Each row is a point on a tangle of strands that fork and nearly touch. The rows are in no order.
(in the rows, 128 means zero)
Two points are linked if the straight distance between their rows is under 193.
Serun: [ 79 150 125 140 108 170 166 133  78 153 140 139 129 161 152 162 102 106
 131  89 118  99  90 123 125 177 132 145 100 136 100 140 105 110  96 183
  68  90 132 161 124 101 135 128 156  77 113 122 120 140 163 154 144 123
 103 143 123  95  91  92 114]
rofut: [159 136 138 126 101 100 150 111 116 128 134 143 101 164 138  78 139 170
 140 113 147 142 145  90 118 120 150 143 124 111 137 135 151 156 129 148
 158 124 159 106 111 162  94 129 139 148 103  81 138 118 135 104  71 132
 140 136 195 112 165 119 114]
dedud: [201 108 142 140 171 149 122  92  83 202 107  92  70 127  74  88  93 177
  71  89 116 194 148 107 161 207 120  80 116 142 113 154 203 114 121  94
  95 175 172  88 128 124 101 148  96 169 126  98 172 106 100  96  78 111
 159 163 176 195 162 101 122]
Suli: [149  75 134 152 179 134 134 113  58 201 129 119  94 109  65 134  93 185
 105  74 111 142 150 105 179 171 110  99 134  99 109 129 211  97  96 104
  79 166 151  87 117 107  82 135 121 163 121 134 160 107  77  79  87 135
 137 147 178 150 142 120 170]
zot: [ 79 125 115 131 194  87 122  91  68 125  97 182 162 105 115 167 137 161
 136 102 123 103 119 171 174 114  87 179 105  66  97 109 106 133 123 105
 117 128 126 153  83  88  89 124 146 132  94 160 144 117 112 125  97 194
 166 151 121  92  90 167  83]
muva: [ 98 109 122 183 149 145 168 105  75 115 119 174 106 132 147 154 109 159
 146  94 118  73 123  90 142 141 114 175 120  64 120 136 123 123 104 161
 141  92 131 128 105 105  73 130 123 104 122 136  84 132 127  99  86 134
 140 169 131  78 153 134 125]
zalap: [141 165 118  97 123  93 114 112 120 104 104 170 104 162 137  85 153 164
 114 141 124 141 131  94 148 170 146 178  77 136  96 196  99 161 127  95
 137 131 144 116  92  94 154 122 125 128 122 121 159  84 134 159  83 159
 202 107 134 147 104 162  41]
banol: [129 143 145 147  87 168 130 194 169  92 158 113 115 128 105 144 128 102
 150  90 126  73 149 129 104 121 131 130 153 151 159  97 143  87 129 158
 102 136  94 164 168 137 156 144 111 142 124 129  87 148 165 107 148 105
  80 146 125 147 150  91 186]
dafi: [204 100 101 150 189 143 121  92 126 164  86 109  78 141  96  86  84 175
  77 122 132 168 149 112 134 175 132  92 160 138 120 136 182 130 144  84
 119 140 138 120 150 149 110 140  69 166 147 109 112 135 120  91  72 111
 175 160 165 211 149 114 130]
Pura: [183 165 165 102 184  84 105 105 208 136  95 137 114 122 129 117 180  99
 130 131 143 138 141 106  88 124 152  82 104 124 121 141  75 164 151  75
 148 147 104 118  90  96 115 142  96 138 146 144 179  98 112 136 120 172
 204 148 104 169  94 162  74]
sasi: [ 78  60 141 124 137 126 162 105  95  77 125 135 153  80 165  98 145 156
 162 159 156  80 127  99 120  69 116 105 118  65 120 125 117 141 126 152
 182  77 117  70 129 152  79 129 145 157 143 155 113 117  74 102 118 128
 138 105 149  21 165 148 158]
silik: [ 85  55 149 122 149 153 164 146  99 106 164 104 163  75 115 121 130 149
 161 138 114  65 130 103 108  85 113  56 133  93 118 138 162 122 118 155
 145  99 117  84 145 123  93 115 140 151 159 188 128 136  73 120 119 133
 121  99 170  48 141 154 189]
tur: [116 178 140 149  83 113 124 156 224  39 164 107 178 137 145 142 146  56
 164 152 152  77 110 124  88 113 165 153  99 166 154 101  79 103 145 176
 120 125  81 170 119 121 167 123 106 120 163 127 124 159 172 132 179 102
 155  90 115 127 146 165 164]
Panu: [134 129 116 162 146 163 170 136  87 136 131 174 101 175 123 150  93 166
 133  61 117  77 122  87 136 186 126 176 110  98 115 150 150 129 108 152
  95 127 132 146 112  77  94 128 120 110 122 135 113 133 147 100  87 133
 151 167 165 129 139 145 140]
kor: [ 83 136 147  91 116 127 117 142  90 146 147 151 160 121 116 175 135 144
 140 129 124 137 137 176 152 103 106 131 125 142 124 105 131 147 118 110
  97 162 158 122 142 124 148 117 152 149  74 133 145 101 130 154 137 142
  59 126 108  96 114 116 107]
nogak: [161 172 141 162 126 119  88 133 111 143 144 100  75 156  52 129 148 133
 128  79  95 117 182 101 140 189 119 157 132 107 149 159 133 124 102  76
 112 160 136 144  65  48 110 145 108  96 133 148 156  99 102 124 109 130
 204 164 127 146 136 162 105]
zubeb: [179  76 156  95 161  99 113 156 178 143 129 107 170 102 100 104 143 176
 122 111 118 152 112 184 116  53 129  50 129 126 128 105 199 138 173 159
 121 178 109 113 163 149 102 127 154 183 128 131 156 126 130 114 140 136
  77 107 194 145 153 114 216]
kotid: [138 120 153 102 213 104 132  79 108 175  95 148 115 132 108 139 142 154
 100 155 145 196 135 141 154 142 106  97 125 140  92 130 127 184 125  39
 111 155 148  76 131 149 122 101  88 176 118 147 208  89  91 124 112 166
 137 149 111 148  90 143  77]
rok: [151  97 107 112 144 131 106 164 135 127  89 125 145 122  99  96 114 182
 100 105 102 140 121 156 137 121 132 149 139 132 129 138 200 108 158 170
  99 154 114 156 155 125 137 134 141 156 148 114  89 144 156 115 117 112
 124 102 173 182 154 136 187]
Logot: [129 119 168 175  98 141 148 137 163  66 130  90 134  94 153 107 154 107
 167 113 116  40 145 103  80 101 141 108 131  74 173 124 124  66 135 201
 168  98  85 140 118 151 100 150 136 103 151 118  72 169 131  88 143 106
 126 121 132  71 190 130 195]
Zel: [138 145 160 104 132  97 117 156 185 118 170  88 180 120 101 147 166  94
 160 120 123  88 120 137  82  96 147  82 119 113 157 114 123 129 140 149
 133 154  96 151 102  99 122 123 160 124 146 161 177 149 135 141 148 135
 141 117 148 111 130 157 162]
vod: [123 173 118 133 125 149 138 186 194  58 163 164 157 167 128 155 122  94
 146 131 166  62 126 113  88 127 167 161 121 145 139 111 104 141 139 153
  98 128 100 174 146  96 156 131  94 141 165 154  98 151 173 124 147 122
 153 140 137 154 127 183 164]
Redat: [129 154 113 122 138 142 141 173 128  92 136 167 140 168 106 138 105 144
 131  99 133  84 134 114 113 150 144 169 123 111 135 132 141 141 125 140
  98 141 109 156 128  83 129 126 110 134 146 151  99 137 152 113 112 126
 157 146 154 144 128 181 149]
masu: [ 99 122 116  82 118  94 128 130 111  91 122 158 139 160 136  96 145 148
 121 160 118 134 107  92 135 148 156 176  88 126 110 208 108 182 129 131
 133 117 133 116  98 106 145 107 152 114 127 142 157  92 111 154 105 135
 175  66 176  95 111 172  91]
febe: [147 134 110 107 207  59 109  78 124 180  85 151 153 134 136 147 152 125
  85 182 131 212 122 159 167 137 110 137 126 137 118 123 119 186 146  53
 140 146 152 113  90 146 123  83 136 131 104 129 193 113 105 148 129 152
 156 132 111 140  61 155  71]
Mufuf: [ 82  95 106 132  72 136 154 148 128  98 155  99 160 126 182  63 128 145
 137 184 137 127 105 112 121  86 161 139 116 139 128 159 157 111 131 220
 164  81 145 118 164 178 144 141 157  94 154 116  89 145 124 126 156  87
  90  45 165  55 162 131 193]
Pafof: [ 52 122 124 146  99 138 108  99  65 105  96 137 129  80 162 143 130 123
 142 112  97 111 115 127 155 121  90 185 120  87 131 144 101  73 107 157
 148  94 126 149 118 125 130 151 164  72 107 102  66 126 107 146 142 128
 104 111  68  71 125  99 115]
soro: [ 61  85 105 110 102 145 100 127 128  71 114 115 165  86 177  88 120 119
 116 194 116 119 105 137 134  90 124 145 119 154 134 151 126  88 136 165
 140 107 127 129 167 160 169 144 167 104 166 139 103 138 107 148 179 100
 109  41  98  65 149 134 166]
vina: [110 112 129 136 170 147 108 122 115 132 108 123 105 108  98 163 122 113
 122 145 122 142 151 143 142 127  90 124 175 120 151 112 119 128 122  57
 122 135 122 113 154 123 130 119 103 141 146 169 126 131  93 115 133 138
 124 153  71 152 113 136 118]
Mak: [163 177 128 154 124 162 169 100 135 127 148 165  79 165 146 163 115  83
 125 107 182 125 148 159 133 137 128 117 145 155 133  83  76 159  99  75
 116 133 135  92 147 116 123 147  71 136  85 111 130 101 151 109 140 133
  86 211  70 172  97  94  60]
kota: [127 122 128 140 165 114 140  72  92 181 104 136 114 134 155 139 135 118
 115 117 144 165 117 119 128 147 115 106 118 109 116 119 112 145 124 121
 131 113 144 115 101 138  89 130 151 116  96 112 179 121 102 131 113 156
 144 180 141 114  90 103  87]
fato: [152 147 153 121 134 100  90 159 143 162 181  79 111 146  40 146 156 110
 139 116 106 130 171 104 123 159 131 120 139 122 149 153 135 147 111  76
 123 178 130 135  72  66 118 111 128 118 133 175 190 104  95 138 127 132
 176 135 134 126 119 178 117]
Zimo: [ 86  48 140 110 184 134 130 116 149 130  86  93 179  74 160 136 137 129
 104 179 130 142  99 172 115  68 116  38 125 123 108 110 139 130 165 118
 131 115 110 104 185 164 124 137 183 161 140 176 153 131  95 137 161 131
  97 110 118  99 102  95 171]
nid: [ 73 115  66 140 102 152 144 161  85  99 150 151 175 129 153 153  72 142
 129 154 119 102 106 122 164 115 124 204 142 120 126 136 148 114 122 169
 137 109 149 154 147 131 154 107 150 100 138 145  61 145 146 142 136 102
  85  94 138  78 146 148 164]
fizus: [180 156 106  90  97  72 149 120 133 141 132 159 129 203 148  83 136 178
 116 111 153 174 116 116 124 137 185 150  83 144 103 150 161 163 149 155
 138 139 153 134  98 137 114 107 164 140  79  75 161 108 157 135  83 123
 155 117 236 142 148 137 109]
Rulo: [140 183 132 150 125 143 119 113  74 119 128 145  54 157  87 108 113 165
 120  91 115 117 159 106 157 202 117 183 110 135 119 178 116 124  81  73
 107 141 153 121 100  67 130 149  95 115 128 134 116  80 106 114  85 137
 190 160 104 163 127 146  59]
tidip: [124  50 118 111 197 145 107 161 129 172 103  82 168  71  66 147 117 146
 106 138  91 166 129 168 150 115  95  73 173 123 140 110 192 123 148 108
 104 151 110 127 160 147 125 104 134 166 150 188 129 153 104 128 142 130
  98 115 137 157 107 130 188]
lunu: [184 180 146  91 100 106 105 152 211  85 128 133 111 149 103  72 132 144
 138 148 126 145 155 118 102 115 161 139 136 187 137 131 135 135 151 114
 141 152 119 129 157 147 174 122  72 166 167  91 100 133 176 120 108 107
 154  96 123 192 188 155 128]
tudi: [ 77 157 113 150  82 172 124 102  58  84 124 154  73 122 149 130 105 125
 137 109 117 105 117 118 154 165  97 195 116 117 127 164  82  99  72 124
 125  88 133 127 129 107 149 155 113  73 137  87  64 114 134 131 122 124
 120 122  49 114 117  97  79]
dodu: [ 99 132 149 143  65 164 156 157 122 156 164  77 127 141 135 146 123  78
 129 113 108 129  85 107 120 182 137  92 117 160 106 115 114  70 106 191
  81  91 111 161 128 116 152 130 150  74 124  90 124 166 163 155 175 105
  81 131 128 118 103  49 154]
vem: [159 147  79 161  95 140 112  86  85 173 126 121  86 158 171 115  93 105
  91 135 118 185 101 116 159 191 127 162 129 151 134 141 109 117 112 139
 132  94 153 158  97 128 136 133 137  47 115  52 125 150 144 151 136  97
 149 142 103 137  98  75  72]
bulol: [131 129 168 114  71 127 139 158 171 161 158  54 132 140 137 110 156  84
 143 142 127 179  79 116  78 157 165  63 114 196 112 114 124 103 132 182
 115 118 123 143 123 153 154 120 165 102 144  88 181 155 162 157 172 112
  91 108 141 130 134  70 158]
bame: [112 124 154 131 207  82 130  85 103 159  79 156 142 104 127 156 153 149
 124 112 148 153 113 163 151 111 109 114 106  89  96  91 113 140 126 107
 109 135 129 138  85 111  81 130 142 139  95 139 180 116 106 124 101 188
 171 165 146 110  79 139  97]
Zeg: [197 148 145 127 188 101 152  82 145 183 140 125 111 165  92 153 132 125
 115 147 158 197 168 124 142 141 147  83 125 154 122 127 130 201 138  18
 135 188 163  73 122 139 111  82  85 183 108 138 215  80  91 115 103 136
 125 178 123 158 112 148  65]
guzu: [ 55 107 126 153 163 123 112 105  43 134  96 170 140  74 122 190 105 161
 145  92 107  95 119 179 179 108  72 167 124  77 101  94 118  98 112 120
 117 132 134 144 120 109  96 141 156 128  80 144 100 104 101 120 106 175
 113 160  98  89 108 104 113]
kufo: [158 171 149 118 142  93 110 124 233 108  95 152 145 111 151 158 142  72
 144 138 151 125 138 176 101  67 144 128 131 145 128  86  77 136 172 108
 141 163 100 144 154 137 153 139 107 158 127 126 124 128 174 131 177 155
 105 152  58 182 106 124 114]
Duzo: [161 192 139 128 106 140 142 138 142 135 143 157  84 173 115 145 131 117
 134  76 149 126 144 144 122 152 139 133 124 150 123  98  99 133 108 107
  87 149 135 140 130  91 131 142  94 134  95 112 139 104 167 111 127 148
 110 195 101 180 119 102  88]
Nomi: [123 127 127 111 170 123 101 125 171 128  88 142 143 106 145 169 138  83
 107 172 133 148 123 165 135  95 112 127 154 146 135 110  96 150 160  78
 131 141 101 127 162 158 160 112 116 147 136 151 142 138 140 146 171 131
  95 130  50 166  90 120 118]
Kuzuv: [126 136 112  94 143  99 114 138 179  44 134 150 211 132 144  99 139 137
 136 147 130 101 114 157 110 105 178 151  72 125 119 164 136 132 164 187
 106 150 100 155 128  68 145 124 153 131 171 156 151 116 134 147 148 123
 184  67 166 101 125 212 156]
Bolen: [123  96 145 117 141 128 131 153  75 174 181 105 123 106  41 147 111 161
 131  98  94 119 165 107 156 151  98  89 158 101 137 130 198 102  95 111
 100 157 154 100 125  91  96 111 134 144 126 175 149 121  72 122 102 141
 122 125 164 114 145 156 169]
sivi: [140  91 151 150 107 105 155 121 102 136 168 119 118 121 125 112 143 146
 163 104 132 107 152  61 117 114 135 111 141  62 156 129 149 136 115 162
 182 109 143  93  91 137  63 119 143 126 113 114 129 145  96  91  79 122
 126 133 190  66 172 133 161]
nuzi: [104 111 118 133 136 151 146  75  95 160  92 151  98 122 200 135 139  97
 106 149 151 152 106 110 119 142 100  98 112 127  98 139  68 157 118 105
 136  70 132  82 127 165 126 151 138 109 112 113 145 128 107 150 142 131
 136 149  89 111  83  81  62]
tovu: [173 158  70 148 101 144 100  95 125 156 100 133  82 144 159 100  80 131
  87 122 114 181 112 152 152 170 136 165 134 182 121 129 132 109 135 135
 130 114 138 166 135 140 154 138 111  92 124  47  89 137 171 143 115  97
 140 150 108 199 119  73  84]
Lag: [121  58 152  85 168 139 124 158 148 145 106 109 166  88  92 120 134 158
 118 152 110 173 116 158 121  75 114  56 143 149 114 123 179 147 155 112
  95 155 125 101 187 151 140 116 133 192 149 169 145 108 106 134 139 137
  62 106 131 135 137 113 173]
Fak: [232 193  99 143 114 110  94 117 229 120 120 146  89 133 143 104 117  67
 143 134 145 137 133 135  91 135 152 121 156 189 130  92  72 127 159  80
 181 141 110 150 123 140 158 133  43 109 150  85  99 150 176 137 121 129
 179 149  77 221 131 125  75]
ser: [139 159 111 162 112 119 150  85 115 121 157 152  95 138 145 155 135  76
 141 131 183 127 156 117 142 122 126 146 156 116 166  90  68 174 111  77
 170 110 142  93 111 159 108 131 106 137  93 132 128 128 113 122 118 128
 132 181  83 136 122 119  62]
mir: [193 117 136 120 159 117 137 107 165 156 110 122 104 138 106  98 117 148
 105 135 144 166 144 115 108 116 148  79 162 137 139 115 150 157 157  84
 145 151 128 108 156 154 104 120  90 174 143 117 141 126 132 105  92 123
 141 151 147 181 139 116 129]
ton: [108  95  93 142 172 149 143  96  80 173  74 158 106 155 160 118  85 199
  73 117 137 157  92 151 151 149 122 164 115 139  76 138 167 134 135 142
  98 111 149 142 166 140 114 137 153 133 110 114 102 121 146 113 112 138
 122 144 160 151 106  82 137]
renuk: [ 94  97 128 125  57 132 154 153 109 154 163  82 142 133 161  97 127 126
 137 166 143 149 110 102 122 107 141  99 142 151 128 136 157 108 130 190
 147  93 168 116 148 186 131 128 171 110 112 100 110 149 133 137 146  96
  60  89 170  84 143  93 180]
dunub: [117 135 136  88 105 121 125 151 110 149 153 130 135 163  96 132 125 137
 124 134 126 164 131 128 140 157 130 145 127 162 128 153 150 145 119 115
  92 147 156 124 130 119 151  98 126 134 123 128 163 111 129 141 121 116
 107 112 136 136 135 144 111]
Voset: [ 98 107 148 119 136 141 144 166 126 114 183 103 183 107  95 152 138 135
 160  99 113  43 148 135 112  95 118  73 128  85 137 114 148 129 110 161
 123 146 111 134 118  93 108 130 145 130 136 190 146 142 115 133 136 155
 127 122 162  62 137 158 173]
karo: [ 55  87 126 105 106 142  83 131  64 116  94 120 146  59 137 122 134 138
 131 153  79 135 118 150 156 110  81 152 130 113 127 157 132  83 117 145
 133 113 133 137 151 133 157 148 170  94 140 126  91 105  77 160 166 131
  96  68  79  81 129 122 130]
Nomo: [178 103 160 121 118 106 101 172 170 157 149  93 151 101 100 151 136 125
 135  94 113 126 130 160 114  78 124  71 156 111 155  73 185 110 161 152
 135 167 109 136 141 148 110 129 155 151 114 131 144 156 144 111 137 127
  68 118 173 155 154  89 211]
zutaf: [163 118 133 151 137 125 137 114 183 107 109 101 133 123 156 135 147  75
 130 139 142 102 134 111  81 110 136  94 161  90 164  95  96 120 155 114
 176 106  86 143 124 150 103 138 130 129 151 141 126 171 131 116 136 125
 150 161 120 147 129 124 147]
sunu: [139 127  84 105 110  91 150 143 104 168 154 140 173 193 132 123 114 158
 110 117 139 174  95 138 141 131 163 172 101 122 119 149 166 162 137 178
 123 124 161 147  96 114 123  85 182 113  95 118 149 136 148 147 124 104
 124  93 233 100 126 165 138]
nugod: [110 119 171 166  50 142 141 164 118 128 196  62 108  95  88 101 153  89
 171 136 105 105 157  58 111 135 127  77 162 110 179 142 140  49  90 162
 165  96 135 117 105 157 135 130 122  84 154 107 102 154  98 117 137 106
  90  99 134  77 171 119 168]
zer: [169 143 116 124 174  95  75 137 174 152  93 105 141 120 105 143 148 115
 108 114  98 161 129 165 122 161 136 140 133 121 143 132 126 120 164 125
 108 158  97 191 100 106 134 122 127 113 160 134 147 139 151 137 139 142
 170 130 109 190 110 162 138]
nur: [ 37  88 108 135 145 171 164 120  71 122 119 163 154 114 170 175  98 130
 128 143 149  79 102 140 138 113 108 136 125 100  90 123 104 147 104 132
 123  90 138 106 153 148 118 129 152 137 104 176 106 140 113 139 138 140
  92 131 111  60 107 110 130]
der: [145 175 148 112  51 128 105 143 186  89 138 122 102 148 140  63 133 130
 132 164 126 156 129 128 116 126 147 164 134 214 128 122 122 106 128 139
 129 123 137 144 150 174 187 118  77 136 142  59 109 139 176 130 130 100
 123  91 114 173 172  99 124]
vira: [102 118 133 105 105 167 117 128 113 116 117 110  83 119 139  87 139 110
 115 166 124 148 125  87 120 150 105 119 138 167 135 175 106 122  98  91
 127 100 126  95 151 149 168 140 100 116 171 123 120 120 110 143 133 107
 128 100  74 138 131 117  99]
kolok: [133  88 160 161 121 128 162 104 121 139 134 106 114 108 151 126 142 102
 144 130 147 119 138  77  87 105 119  69 155  72 160  97 124 122 135 129
 177 102 121  95 110 169  75 126 149 133 127 124 133 158 103 105 106 128
 123 158 151  89 143 110 151]
zema: [ 98  46  97 152 212 126 122 144  70 192  94 102 161  40  85 174  97 160
 100 128  79 139 118 172 203 118  69 109 167  96 116  85 204  84 137 105
 102 133 137 138 131 137 106 109 152 141 109 168 110 137  91 117 126 148
 116 128 154 111  84 128 196]
sobor: [130 143 156 138  75 136 126 164  90 147 204  90  89 132  56 124 139 144
 164  95 118 112 194  86 146 144 126 120 160 126 166 137 167  97  78 104
 131 151 167  95 116 105 112 130 114 133 122 148 136  98  86 108 103 116
 104 131 135 111 177 148 140]
repim: [203 163  98 143 138 117  88 121 211 146  91 115 121 131 133 123 120  88
 117 123 106 162 101 152 117 177 151 134 143 183 120 112  96 115 169 128
 131 141  93 192 119 110 162 133  83 105 173  87 120 159 181 141 145 122
 183 151  99 240 116 125 106]
Bav: [131 166 130 113  72 151 113 129 151 111 132 131  84 140 159  92 129 100
 118 173 140 164 112 116 126 158 123 135 125 209 121 143  88 130 107 108
 121 105 128 101 135 160 185 118  78 115 142  84 132 127 161 145 156 103
 130  96  70 156 129  94  83]
tika: [171 149 127  90  85  81  98 160 191  77 164  98 155 142 108  80 144 137
 148 158 116 151 133 122 104 105 173 151 124 156 165 141 148 151 161 150
 163 147 118 150 126 140 152  94 129 142 159 103 131 136 149 126 122  93
 158  62 171 147 167 181 151]
Zuk: [125 174 149 138  92 165 170 165 143  92 135 156  88 165 141 134 135 127
 146  72 152  75 139 141  92 124 143 132 120 140 118 103 116 110 107 156
  88 123 112 136 165 141 135 163  93 153  91 108  84 117 180  93 123 140
  86 177 118 159 141  81 130]
tugop: [113 169 122 156  92 170 122  98  57 118 156 135  62 147 109 138 115 117
 134 113 124 116 152 111 170 190  99 171 123 139 144 149  99 116  62  83
 123 117 151 106 114  87 136 146 102  83 124 115 111  97  92 122 112 123
 133 154  71 133 127 121  62]
paner: [121 126 107  81 153 114 135 126 149  55 101 186 174 155 169  74 139 188
 120 156 143 113 110 127 109 111 179 170  73 126  93 177 134 160 160 166
 125 121 125 121 142  93 134 131 145 143 151 136 127 117 135 133 114 136
 188  68 182 122 124 200 135]
Pef: [131 138  65 139 139 143 117  93  99 129  75 184 103 148 182 124  85 169
  83 130 145 150 103 168 158 125 123 192 127 142 104 120 125 132 132 126
 130 112 142 151 164 152 135 148 136 123 103  83  73 123 165 127 116 129
 118 140 114 172 108  83  96]
Figo: [ 96 109 127 108 139 160 113  94 121 102  64 142 102 106 194  97 134 132
 109 154 150 131 109 118 115 127 113 118 121 136 107 149  99 125 119 119
 141  88 112  99 156 155 144 163 123 133 156 124 112 123 115 137 131 133
 136 109  87 133 112  99 108]
povu: [132 126 133 113 149 102 100 128 167 149 126  69 172 107 113 157 159  70
 135 150  96 152 111 146 101 135 125  81 137 118 152 123 116 127 153 125
 137 143  97 163  95 113 130 106 160  99 162 149 189 157 119 159 161 132
 144 119 102 127  91 139 139]
Nep: [170 172 135 119 151 115 104  73 113 137 100 176  79 137 150  91 149 145
 111 139 150 146 149 113 134 162 125 123  91 150  85 163  88 166 108  57
 144 140 151  82  96 124 137 146  91 134 103 103 167  73 115 146  81 169
 182 151 101 158 105 123  21]
refo: [ 71 122 123 127 120 115 123 127  54 161 146 148 174  82 126 184 121 142
 145  96  99 116 130 172 168 101  86 141 121  89 127  91 138 110 119 155
 126 146 159 153 105 119 104 138 195 103  55 131 116 131 116 154 131 152
  72 151 133  60 117 101 123]
musid: [104 120 168 162  57 146 151 174 137  98 168  62 144  91 142 101 155  91
 172 134 114  68 145 102 103  95 139  74 134 111 170 115 144  41 117 206
 163  91 111 134 136 179 135 140 155  92 129  99  77 168 132 110 163 106
  62  95 140  65 182  90 203]
nusis: [ 46 101  88 125 132 164 151 148  75  99 141 147 199 100 161 182  74  98
 141 161 108  49 106 141 160 114  97 163 134  98 119 135 119 124 113 147
 137 107 130 137 146 123 159 121 152 100 128 180  89 147 128 165 157 117
  97  89 107  44 119 153 143]
dum: [100 107  75 117  78 124 109 169  93  95 154 144 192  99 128 124  96 176
 135 134  99 122 115 189 176  64 110 206 128 130 127 135 190  99 139 194
 134 140 152 170 155 133 166 114 169 113 106 126  70 107 137 153 143 108
  84  66 171  92 161 153 181]
fozu: [138 174 141 125 110  88 148 119 207  91 122 161 145 129 182 156 157  57
 143 149 189 112 124 143  84  86 153 124 115 138 148  82  48 163 137 128
 143 113 101 117 124 149 140 145 108 151 113 140 137 142 160 131 174 149
 127 143  80 141 105 137  96]
Nerot: [128 160 136  85 130 160 135 161 149 129 152 147  96 176  66 133 131 131
 123 129 133 137 147 122 121 169 133 137 125 185 106 165 130 166 104  81
  68 163 127 102 138  87 165 116  65 167 155 173 153  95 136 141 133 130
 135 132  95 178 121 166  97]
Setik: [112 115  96  88 108 127  98 176 140  95 128 135 197 129 133 116 106 164
 123 129 107 116 105 199 138  88 137 165 107 159 121 126 178 112 153 192
  98 157 121 174 171 119 177 116 155 141 120 131 105 121 166 144 155 104
  91  78 166 132 141 136 187]
zom: [ 88 161 135 158  76 142 116 133 165  54 148 118 141 120 159 148 137  54
 165 154 147  73 131 129 106  96 115 173 131 125 173  99  64  99 111 147
 149 110  82 151 126 154 172 126 116  95 129 124  90 162 139 135 180  97
 123 100  74  99 136 136 129]
nov: [132 141 146 173  84 150 122 156 121 128 192  85  88 138  80 130 132  96
 156 101 116  88 169  77 123 151 131 130 171 103 178 126 130  93  96 123
 136 127 125 127 104 102 115 138 117  92 150 136 103 154 112 107 117 105
 129 143 125 117 162 134 153]
subi: [106 103  88 125 110 135 155 127  71 174 126 153 131 172 151 117 101 191
  93 117 134 162  95 134 151 127 137 165 108 128  83 150 179 135 129 175
 115 108 178 139 137 146 115 120 179 114 105 119 110 117 142 131 117 115
  99 106 195  97 130 114 147]
tak: [143 175 177 113 137 123  98 119 150 142 115 128  83 132 115 123 181 111
 132 121 126 135 151 104  95 153 120  94 104 136 118 152  81 150 108  74
 120 131 127 111  92  95 125 150  97 119 136 147 176  83 107 148 132 166
 175 154  68 139 105 140  53]
zeni: [183 107 118 111 172 103  95 150 129 161 100 129 127 141  62 121 116 196
  88  79 100 154 149 152 149 153 124 139 132 108 129 124 201 118 153 119
  92 175 113 142 122  96 121 119 119 160 133 124 131 123 130  97  90 135
 161 121 184 193 152 165 170]
Kuf: [147 134 153 128  93 133  94 199 174 141 168  78 133 114  70 160 122 119
 144 101  96 120 145 159 129 106 128 118 169 156 152  89 163  88 156 147
 108 168 105 156 157 138 157 115 131 150 125 124 111 146 161 118 154 103
  53 120 128 178 168  84 201]
fugok: [113 130  77 165 109 174 181 106  62 173 140 140  98 163 163 165  78  96
 101 121 126 144  90 112 156 192 127 160 124 137 117 133 105 131  97 144
 102  87 153 146 121 115 124 126 147  69  95 103 121 145 141 140 147 102
 104 163 118 125  76  83  99]
Gizu: [209 158 152 110 123 124 124 145 223 124 135  96 100 154  89 106 133 123
 139 149 143 169 150 126  82 109 156  85 162 173 141 115 137 151 171  73
 156 171 119 113 163 162 143 121  60 186 169 111 118 136 154 109 119 117
 119 125 108 198 174 135 130]
sobe: [ 58  82 103 126 118 130 138  97  94  60 102 151 164  99 198  99 126 149
 132 173 143  96 116 119 138  76 118 174 101  89 120 157 102 136 128 170
 181  91 133 102 137 152 121 144 151 116 142 143  85 126  98 129 139 115
 128  63 110  41 158 154 137]
nole: [201 187 128 144 139 118 155  79 137 177 130 152  95 175 132 154 117 101
 109 134 170 188 155 160 152 150 135 114 121 170 124 107  94 189 112  55
 134 170 169  80 126 129 128 122  78 157  90  96 190  84 137 116 136 137
  95 206  83 187 113 114  34]
zino: [153 153 130 150 103 125 100 100 190  79 107 115 112  99 163 127 144  73
 166 129 133  90 140 124  89  90 128 144 145 102 181 110  67  93 142 129
 183 106  84 161 123 149 139 147 119 102 147 105  82 163 138 122 151 121
 166 142  72 148 154 135 122]
zazon: [ 92 116 119 151 184 109 150 105  94  93 118 190 178 121 143 162 129 151
 154  96 132  62 115 122 141 107 116 179 104  52 116 116  99 154 133 167
 144 112 110 144  75  77  68 118 148 117 123 163 109 140 123 121 104 162
 178 147 154  65 117 180 119]
kof: [135 171 134 135 115  95 149  95 158 103 131 163 128 149 167 129 163  84
 146 120 179 100 139  89 102 110 151 146 121 109 147 119  59 175 124 120
 158 111 126 118  84 137 101 132 122 143  99 132 142 131 141 132 117 147
 166 157 121 116 102 154  66]
laz: [ 71  54 142 151 163 181 174 115  99 147  96 121 136  88 156 163 119 109
 111 152 140 116 104 141 116 107  94  60 145  95  94 104 115 126 135 103
 122  85 121  86 184 168 121 130 144 165 116 165 119 131  87 139 142 132
  87 156 109  96  85  67 143]
Nisi: [123  92 126 127 103 147 149 135 137 177 125  74 121 144 168  93 129 116
 108 145 135 170  97  99 102 142 160  79 130 153 104 142 148 118 158 186
 130  93 138 132 156 174 116 143 173 116 135 101 141 166 148 130 157 100
  99 122 168 121 124  69 173]
ras: [176 134 159  93 199  77 106 128 191 153 126  94 140 125  71 138 171 129
 130 135 114 151 140 111 108 124 139  76 128 114 141 144 125 178 153  74
 141 154 107 121  75  95  96 103 124 146 155 178 203 116  98 129 116 154
 189 125 147 133  92 186 119]

A fork is a point with three links, a tip a point with one. Leave the first point through the second and follow the links. Name the first fork or tip that comes.
zutaf, zino | zot
Zimo, laz | zeni
zazon, muva | soro
tudi, tugop | Kuzuv
Logot, musid | lunu
rok, Setik | Lag
dafi, dedud | Logot

Follow the links from the first point to the second, and from the first to the third. Name the last point that the two ways share.
Duzo, Setik, zema | Lag
zema, vina, Setik | Lag
zer, Pura, fizus | soro
silik, Pura, Serun | soro
subi, dunub, dafi | zot
vod, Gizu, kor | zot

A fork is a point with three links. Follow the links from the first point to the second and name the forks in between, in order.
fizus, tak | soro
banol, nusis | Lag
zubeb, vina | Mak
sobor, vod | lunu zot
dodu, nuzi | zot
Redat, Bolen | zot lunu
tika, nov | lunu
nole, Setik | Mak Lag
dum, nole | Lag Mak
